Points on a hilly landscape, in no order, each with its height.
A climber steps from a point to the highest of its 5 nearest points, and stops where none of them is higher. Distance is the straight distance between rows; heights are no part of it.
(115): -4.4 -10.4 -6.3 -0.8 9.2 16.0 9.4 -3.2  (h 1.84)
(322): 9.6 2.6 -2.3 -6.4 26.9 0.3 -0.4 1.4  (h 5.71)
(636): 6.2 10.5 -41.6 3.0 -68.0 -5.0 -3.6 25.4  (h 9.13)
(206): -26.2 -10.5 27.1 9.7 30.4 31.7 32.8 -3.5  (h 6.16)
(41): 0.3 -13.3 17.2 8.9 60.5 21.5 11.2 -17.7  (h 7.53)
(608): 24.8 18.8 -27.7 -28.6 -89.3 -28.5 -39.0 8.8  (h 9.06)
(321): -17.3 -11.6 9.9 6.2 12.7 27.1 17.8 -5.0  (h 2.04)
(655): -8.6 -16.5 14.8 8.0 40.6 25.4 13.9 -15.2  (h 6.94)
(407): 17.7 -25.4 17.3 -5.3 42.1 -42.7 -23.2 -27.3  (h 8.98)
(538): -21.8 42.5 -25.9 20.9 -83.5 29.0 5.6 33.7  (h 8.41)
(458): -24.2 18.3 -10.0 24.0 -48.2 19.0 12.6 22.9  (h 6.89)
(92): -17.9 -15.2 26.0 8.4 41.8 29.8 24.6 -11.3  (h 9.16)
(21): 2.3 -17.8 24.5 17.2 79.1 15.4 13.5 -17.8  (h 7.74)
(103): 9.1 4.6 12.8 -11.1 24.5 -25.1 -16.6 -7.7  (h 7.19)
(633): 4.7 -30.5 39.0 -1.8 71.6 -38.9 -8.7 -27.0  (h 8.24)
(640): 5.6 -10.6 19.8 6.8 66.3 -2.8 4.5 -9.0  (h 7.70)
(76): -16.9 24.0 -24.8 21.8 -74.2 16.8 0.0 23.0  (h 8.83)
(415): 6.1 -6.8 1.0 3.8 37.1 10.0 6.0 -6.1  (h 5.41)
(284): 26.6 13.8 -21.1 -25.5 -74.1 -25.7 -36.1 4.1  (h 9.12)
(293): 6.1 3.1 -36.3 -2.8 -47.7 -1.9 -0.4 15.3  (h 8.92)
(282): 15.4 15.0 -21.2 -25.0 -41.6 -15.1 -12.5 14.9  (h 9.09)
(42): 19.7 -14.5 10.2 -3.9 20.4 -43.7 -29.0 -19.4  (h 7.43)
(690): -19.6 -19.9 45.3 13.6 79.1 35.3 29.5 -24.8  (h 7.78)
(701): -14.9 7.3 -22.5 17.5 -55.4 12.6 4.9 16.2  (h 8.23)
(557): -2.6 -4.3 -15.3 3.6 -14.3 14.1 6.0 4.5  (h 2.84)
(201): 7.5 -2.0 18.4 3.6 56.7 -10.9 0.7 -4.6  (h 7.87)
(326): -17.0 -9.0 -2.9 9.3 -10.9 19.8 14.9 1.2  (h 0.36)
(135): -12.2 9.1 -30.0 15.4 -66.2 8.1 -1.8 16.4  (h 9.29)
(200): 23.1 18.0 -16.0 -29.5 -58.3 -25.0 -31.7 2.8  (h 9.10)
(40): -25.4 18.3 -2.9 21.0 -31.6 26.7 24.6 21.5  (h 5.82)
(545): 2.8 1.1 -27.6 -5.6 -31.4 3.8 -1.0 10.6  (h 7.30)
(358): 8.3 5.4 -7.1 -10.8 13.5 -1.3 0.9 3.7  (h 5.44)
(602): 10.5 11.5 0.4 -16.2 6.8 -17.4 -12.8 -2.7  (h 6.59)
(57): 9.0 1.6 18.2 -8.0 39.3 -21.9 -12.4 -8.1  (h 7.79)
(467): 12.8 11.3 -19.9 -20.4 -17.3 -6.9 -5.6 9.3  (h 8.25)
(377): -25.6 -8.0 17.7 13.0 12.5 27.2 30.6 -1.9  (h 3.00)
(393): -19.9 36.2 -20.4 25.8 -70.3 24.8 6.0 32.3  (h 8.58)
(218): 5.2 -14.2 27.6 7.0 81.5 -9.2 11.2 -12.2  (h 7.88)
(113): 23.6 12.8 -11.6 -19.7 -35.1 -27.3 -36.0 -10.0  (h 8.55)
(678): -15.4 -10.3 1.4 7.9 0.8 24.2 15.8 -2.2  (h 0.41)
(295): -16.9 -1.7 -9.9 12.8 -31.4 19.2 12.9 10.7  (h 3.40)
(161): 8.7 6.9 -12.2 -15.7 -2.7 -5.7 -3.2 3.1  (h 7.00)
(656): 15.5 -35.8 23.7 -1.7 55.4 -43.2 -19.1 -29.3  (h 8.64)
(72): -26.6 -2.5 9.4 14.8 -6.5 25.8 27.3 10.0  (h 1.27)
(64): -21.4 -13.8 41.8 9.6 59.5 36.8 32.5 -20.0  (h 7.83)
(78): 20.1 20.2 -24.3 -29.3 -77.1 -24.2 -26.0 14.4  (h 9.18)
(547): -1.8 -10.9 -4.1 0.4 20.5 16.4 7.2 -7.9  (h 3.15)
(95): -13.0 -16.8 9.2 7.0 27.3 26.9 15.4 -11.9  (h 4.58)
(668): 2.9 -16.1 34.3 0.3 63.3 -30.8 -5.1 -17.7  (h 8.19)
(43): 14.2 14.8 -37.9 -12.6 -59.5 -10.1 -6.2 23.9  (h 9.17)
(126): -14.1 0.5 -16.4 13.1 -39.5 14.0 7.5 10.9  (h 5.53)
(651): 7.7 -12.0 26.5 -1.9 49.2 -32.7 -13.2 -17.7  (h 8.45)
(570): 12.1 13.0 -34.3 -13.5 -53.4 -11.7 -5.4 17.4  (h 9.15)
(567): -25.8 4.2 0.3 19.5 -25.8 22.0 20.8 14.1  (h 3.71)
(269): 4.0 -17.8 40.1 4.1 84.6 -26.5 3.5 -13.6  (h 7.81)
(226): 19.7 6.1 7.5 -9.6 -3.7 -32.1 -31.7 -15.1  (h 8.95)
(223): 15.9 16.5 -3.6 -17.7 -25.1 -25.4 -30.4 -3.8  (h 7.95)
(98): 12.6 14.2 0.7 -17.8 -3.1 -16.1 -16.9 0.3  (h 7.02)
(489): 15.8 18.1 -28.7 -24.3 -71.5 -21.7 -15.7 23.3  (h 9.21)
(83): 9.7 0.0 9.6 -4.7 42.9 -6.0 -0.9 -3.4  (h 7.18)
(129): 0.5 -1.7 -22.8 -4.6 -19.0 8.5 2.1 8.2  (h 5.29)
(710): -7.0 -20.6 36.0 17.4 80.0 27.5 18.6 -27.1  (h 7.76)

For each start below, name the point where the climber stops.
(72): (135)
(415): (407)
(57): (407)
(467): (489)
(295): (135)
(115): (407)
(21): (407)
(126): (135)
(377): (92)
